Each row is a point on a tangle of strands that fork and nearly touch. The rows are in no order.
Two points are linked if the straight distance between their rows is under 93.2.
Zavep: 10  -53  0  -2  -45  -13  -32  5  3  -36  32  11  -1  24  43  1  2  -12  -21  35  -28  19  47  25  25  -15
ruf: -14  12  8  -25  62  -4  6  51  10  32  3  20  -38  -4  -27  32  34  -22  3  32  -11  19  21  15  2  -14
Rek: -5  32  18  -43  -32  -44  22  54  -29  -16  6  -21  -8  52  -18  45  -12  -3  45  33  10  28  -27  -7  -28  18
pifu: 28  -21  -23  21  -15  20  -38  -38  4  -15  17  7  14  37  44  -44  -14  -29  -54  14  -8  -10  -17  23  -15  23
nenet: 16  22  52  36  56  -20  13  -18  47  67  -5  16  8  19  -43  -16  16  -6  -40  -15  -8  -64  -34  8  -37  -42
Reg: -3  -77  5  0  -16  15  1  4  15  -24  34  38  -18  5  -12  28  16  -52  -55  2  -21  29  34  40  30  -41
das: -21  1  26  -2  -30  -27  41  50  -31  -23  -2  14  -43  -18  -44  36  10  -7  58  15  -5  63  -5  -17  36  -20
ruk: 26  26  28  26  -19  -34  -52  -44  0  -7  -23  -2  4  58  -1  -78  -21  11  -36  17  -43  -51  -52  2  -53  29
zoze: -6  -22  4  -79  -4  -17  37  69  -14  -23  34  42  1  58  0  43  35  -40  6  7  -3  25  -10  27  -18  3
nof: 19  -18  -16  44  -62  16  -24  -48  -4  -20  19  12  17  5  -19  -71  -44  -12  -53  -20  -7  -6  -29  -9  -15  26
Dekag: 21  -45  -30  38  -70  14  -30  -55  9  -35  22  9  19  -1  5  -51  -49  -19  -56  -9  -9  10  4  3  15  15
gisit: -17  26  -6  0  5  22  -31  -16  -39  -16  -34  -6  -2  -5  -26  -50  -16  51  -4  -4  3  -16  -45  -46  -38  67
zinu: 32  -65  -25  27  -55  24  -31  -57  25  -31  17  -4  19  -21  21  -33  -28  -24  -67  -17  -10  -1  26  23  22  3
dimi: 11  2  -3  3  43  22  9  27  23  32  25  14  2  27  3  25  24  -46  -32  14  21  -16  -30  30  -21  -19
Kurov: 22  37  10  21  -7  -8  -30  -23  10  22  -11  1  12  38  5  -58  -11  17  -18  14  -21  -52  -25  -11  -34  21
kul: 11  -55  -8  -75  -14  -18  -9  32  -8  -46  36  26  25  36  57  39  47  -24  -17  15  -15  18  49  30  13  -12
gazo: -14  37  -7  -43  6  -48  39  27  -53  -35  -9  -31  11  21  1  34  -18  -5  93  -2  20  66  -3  -33  -5  33
Goga: -3  11  -31  31  -33  20  28  -17  -27  -14  8  -21  -5  -43  -6  38  -20  17  51  -41  15  39  -4  -43  52  27
Dodis: -9  -2  4  5  23  -9  0  38  19  33  6  19  -30  -16  -13  10  16  -8  6  36  -19  13  35  16  6  -35
Pufo: -6  38  -3  -15  38  32  -23  -25  -21  5  -13  -23  23  20  -2  -22  5  9  -17  -18  38  -38  -65  -27  -52  69
Niru: -24  24  8  -14  49  34  -23  -29  -29  -3  -42  -5  15  8  -12  -40  1  52  -13  -18  20  -39  -49  -38  -61  71
kuru: 13  26  29  17  13  -9  21  17  15  41  6  -17  -3  39  -43  26  -7  -3  -18  9  14  -9  -45  -5  -34  -15
ziv: -17  31  9  -39  -37  -49  33  43  -48  -42  -3  -13  0  21  -2  32  -3  -1  87  20  16  54  -17  -25  6  18
mabun: -10  27  -9  51  -37  1  33  -13  -29  -2  -1  -29  -13  -35  -31  15  -33  23  67  -26  8  38  -9  -48  47  8
zudum: -13  -25  6  -5  -50  -7  35  36  -13  -36  18  28  -27  -31  -25  53  29  -6  37  -7  -16  60  10  -18  50  -27
Vobud: -15  37  40  17  49  -5  25  -18  43  81  -29  13  6  -5  -41  -32  0  37  25  -20  -14  -66  26  -12  -13  -44
gimor: -32  21  -17  -9  26  26  -34  -24  -25  -9  -72  17  -2  -26  -2  -74  4  83  21  -6  -16  -32  3  -41  -27  43
kesib: 12  -33  -8  15  24  28  4  5  30  13  35  27  1  16  13  18  24  -58  -56  15  6  -7  -12  46  -2  -35
vak: 20  -30  -14  13  -68  1  -23  -6  7  -37  17  -4  -4  -31  30  -4  -13  0  -19  14  -16  12  44  1  33  -2
kozok: -15  35  37  31  21  -28  20  3  26  61  -22  -2  -10  -19  -61  -31  -15  29  26  4  -13  -35  16  -8  -4  -50
Gidek: 5  -24  48  38  -23  -57  -10  3  -1  -4  17  14  -24  78  -25  -17  -41  -35  -19  48  -36  4  -19  54  -14  -39
Voma: -14  44  31  40  -28  -25  32  7  -11  16  -16  -28  -18  -24  -48  -22  -38  34  59  -1  12  7  0  -27  19  -29
div: 17  -46  -12  -58  -3  8  -7  28  11  -31  26  8  20  0  64  51  43  -30  -26  15  9  8  40  31  21  -9
sog: 13  -16  23  44  2  -47  -19  3  14  19  18  25  -7  50  -8  -33  -33  -25  -29  35  -37  -11  -3  50  -16  -41
volel: 21  -60  -12  -11  -33  45  8  -5  22  -26  16  -10  1  -49  27  68  19  -36  -43  -26  23  -1  22  32  44  -19
tar: 12  -67  -7  19  -45  27  2  -19  39  -1  26  5  9  -59  -1  34  -2  -25  -56  -28  5  9  40  32  35  -38
sor: -14  -31  1  -42  1  8  37  53  -10  -21  23  40  -27  10  -30  51  47  -30  3  3  -8  42  2  3  24  -10
gilup: -9  -7  -48  -15  -12  -3  -37  -21  -37  -53  -45  -20  -9  -85  27  -1  -3  49  23  -10  -3  43  14  -33  30  60
tugug: -1  13  4  23  31  38  13  -13  33  61  8  1  9  -16  -7  -6  11  -11  -18  -18  20  -45  -10  -1  -10  -31
zoku: -16  26  9  -30  66  2  39  48  -8  33  0  -3  -15  18  -37  54  23  -16  15  7  27  18  -6  8  -12  -5
tam: -12  28  -41  -20  4  -8  -3  -7  -47  -42  -16  -30  8  -28  20  6  -15  26  65  -16  15  51  0  -39  19  63
rati: 27  -30  -14  -8  -56  -1  -25  -9  17  -17  -3  -17  -4  -65  41  17  4  16  -9  3  -17  13  62  2  39  -4
tamo: -14  56  -6  -47  36  -36  33  24  -39  -6  -6  -49  19  39  -3  39  -22  9  63  -7  38  35  -3  -23  -27  32
Sar: 10  -10  -33  -11  -45  -3  -24  -4  -10  -37  -10  -23  -4  -63  37  11  0  24  22  4  -5  32  35  -31  38  31
basem: 33  -62  -21  36  23  3  -28  -59  32  3  21  14  15  47  63  -24  -8  -53  -57  1  -6  -14  0  64  3  -34
sogen: 9  -9  41  33  -69  -38  -1  5  -8  -14  23  0  -16  63  -26  -17  -49  -29  -13  45  -18  6  -32  29  -19  -20
Lam: 5  23  -15  -1  11  16  1  18  1  20  15  -17  7  12  16  13  -1  4  8  10  27  -3  -4  -19  -4  15
Pev: 24  -52  -19  23  -64  19  -12  -38  40  -2  17  -5  20  -60  9  -2  -24  -8  -59  -36  0  -5  40  19  31  -14
ran: 3  -47  -3  21  -8  21  12  7  26  8  33  35  -15  -13  -29  14  5  -47  -51  2  -11  18  18  36  14  -41
zuzo: -9  38  -29  -31  39  17  6  2  -19  0  -1  -34  20  2  25  12  -4  11  36  -12  43  11  1  -23  -8  47
bot: 9  -17  1  30  9  -27  -24  12  27  16  18  22  -9  19  24  -22  -11  -7  -24  39  -39  -13  34  39  2  -38
vin: -39  24  -16  -29  63  45  -29  -39  -17  -10  -84  9  6  -33  17  -64  13  86  37  -32  -15  -31  25  -30  -17  36
kagim: 22  27  62  40  30  -54  8  -27  54  53  -3  8  13  46  -45  -20  2  6  -45  -14  -24  -60  -52  9  -47  -38
nusev: -3  56  5  -23  45  -12  -39  -16  -18  10  -46  -12  6  28  10  -61  1  54  12  9  -13  -52  -14  -33  -49  54
Labeg: 25  -44  -15  28  25  20  -20  -34  56  22  20  10  20  -7  53  -15  10  -45  -62  -9  -5  -40  8  64  3  -52
bev: -29  14  -52  -23  32  7  -26  -21  -43  -42  -47  -25  8  -61  27  -16  -9  58  35  -24  6  42  13  -35  8  58
fekad: 6  -74  3  -32  0  23  -3  11  18  -22  23  24  -6  -4  27  52  42  -44  -53  5  -12  7  40  51  28  -37
Remer: -4  18  2  -13  -46  -37  9  42  -32  -28  5  -10  -14  3  11  12  -1  4  62  41  3  39  1  -18  18  4
Tozu: 3  32  -4  14  -23  6  -34  -10  -17  -2  -16  -9  -2  10  -12  -59  -21  32  -7  14  -9  -25  -30  -33  -28  48
Nelot: 18  -25  -28  -39  -1  16  -17  13  17  -13  10  -18  11  -42  61  46  32  -7  -11  3  15  -2  47  17  20  -2
peta: -27  37  -24  -38  69  38  -34  -37  2  18  -67  -7  19  -24  47  -58  28  65  32  -19  -16  -49  44  -19  -13  33
Kuri: -16  52  -12  -25  69  15  -30  -21  -11  24  -44  -11  16  8  27  -55  10  51  24  1  3  -55  6  -26  -31  48
Zok: 23  -44  -6  -32  -29  17  0  6  4  -29  5  -11  3  -61  46  77  40  -9  -5  -19  7  18  48  14  40  -8
Kisel: -14  40  28  -7  55  0  33  29  0  43  -10  -27  -15  28  -45  42  2  9  9  4  26  9  -23  -9  -20  -7
Tozus: -16  -9  -26  -42  34  33  41  28  -2  -1  8  -13  6  -32  20  72  31  -12  29  -27  40  26  13  0  30  -7
lemo: -16  -10  29  -53  -21  -18  36  71  -24  -26  16  36  -29  42  -39  37  25  -28  16  22  -25  44  -15  8  -1  -7
Buz: -16  -26  -7  -38  28  22  26  37  9  -5  6  20  -19  -35  -6  65  46  -23  6  -7  11  35  27  11  30  -18
kes: 1  22  50  25  46  -17  22  -30  61  78  -17  35  25  6  -45  -38  14  13  -8  -32  -14  -86  -4  2  -27  -41
Kikil: 7  -38  -11  22  16  35  -6  -26  61  39  16  6  21  -48  13  -6  10  -39  -62  -24  7  -41  10  52  6  -62
Kerug: -19  38  11  49  -50  -26  27  4  -30  -9  -15  -25  -21  -37  -27  -11  -39  23  77  1  10  26  -8  -31  38  -14
goliz: 20  22  27  13  42  -4  9  9  22  45  15  2  -1  53  -20  26  11  -33  -46  11  14  -24  -59  27  -43  -20
Viza: 3  12  36  28  -68  -31  13  31  -15  -12  21  -6  -28  30  -36  2  -32  -12  14  37  -3  14  -23  4  -6  -18
fola: 11  44  10  -3  33  31  -7  -23  4  27  0  -32  27  26  11  -11  14  -5  -21  -14  37  -53  -60  -22  -40  35
tegot: -24  4  -35  -68  47  -2  57  32  -23  -21  9  -13  23  -11  30  68  24  -30  55  -44  50  41  18  -5  9  8
tafa: -29  20  -9  14  0  25  -25  -31  -34  -20  -56  2  -8  -26  -23  -66  -17  72  19  -16  -6  -22  -18  -55  -21  48
Tuzut: -20  17  -29  16  -3  38  -21  -30  -33  -17  -37  -6  -4  -55  -9  -34  -19  54  12  -37  3  0  -7  -50  11  54
Biso: -30  49  55  41  -6  -45  34  14  -3  30  -34  -24  -23  -21  -77  -29  -30  35  43  5  8  -10  0  -11  13  -51
kezed: 7  -84  6  -33  -25  -10  -13  6  -1  -46  32  28  9  60  47  26  22  -27  -34  23  -26  25  35  36  24  -23
Gavi: -10  19  -34  32  -17  43  6  -40  -17  -6  -8  -22  2  -54  -6  1  -23  33  26  -54  15  10  -2  -49  38  31
nolek: -8  -11  -14  16  -50  -2  34  16  -15  -26  18  3  -14  -40  -12  52  6  4  48  -18  1  51  5  -34  52  -6
Poseb: 8  -14  -5  4  23  -5  -15  20  31  34  16  15  -10  -6  22  4  13  -6  -15  32  -19  -11  35  31  6  -33
nev: 1  -9  -12  26  20  25  3  -15  55  54  18  12  11  -33  1  -9  7  -15  -40  -12  0  -35  12  23  2  -46
turi: -16  33  -20  -54  57  -16  49  30  -32  3  6  -24  19  25  10  51  1  -16  63  -23  50  39  11  -6  -16  19
tuvo: 32  -4  17  42  -3  -34  -59  -65  1  -12  -20  32  9  62  10  -109  -34  6  -39  3  -55  -50  -44  22  -45  17
nipi: 26  -15  -20  38  -9  -3  -58  -57  -1  -12  -3  17  11  46  28  -86  -27  -9  -53  8  -33  -29  -24  22  -32  22
Vof: -17  23  45  19  -48  -39  30  49  -28  -15  -1  -4  -44  3  -51  13  -12  -5  51  40  3  37  -20  2  14  -24
tizoz: 15  29  13  18  34  30  9  -24  27  47  10  -11  22  12  5  -14  13  -11  -21  -13  28  -58  -40  -11  -28  -4
Fotif: 10  25  1  -9  -23  -12  7  35  -13  2  18  -11  -1  35  -8  19  -15  -1  15  28  13  16  -20  -17  -19  22

A fork is a point with three links. Follow the links from the first point to the second and name the forks in between, in order.
gisit, ruf -> tafa > Goga
nev, Kuri -> gisit > tafa
Buz, Remer -> ziv
Kisel, Voma -> Goga
Kikil, Voma -> gisit > tafa > Goga
zinu, gilup -> div
nusev, Labeg -> tafa > gisit
Biso, gimor -> Goga > tafa
tizoz, Kurov -> gisit

A fork is a point with three links, a tip a point with one. Leave the first point through the second and follow the links. Name the first fork or tip that comes.
gisit, Niru -> basem
turi, tegot -> zoze
Sar, rati -> div
zoze, lemo -> ziv
dimi, goliz -> Goga
kezed, Zavep -> tam
mabun, Kerug -> kagim
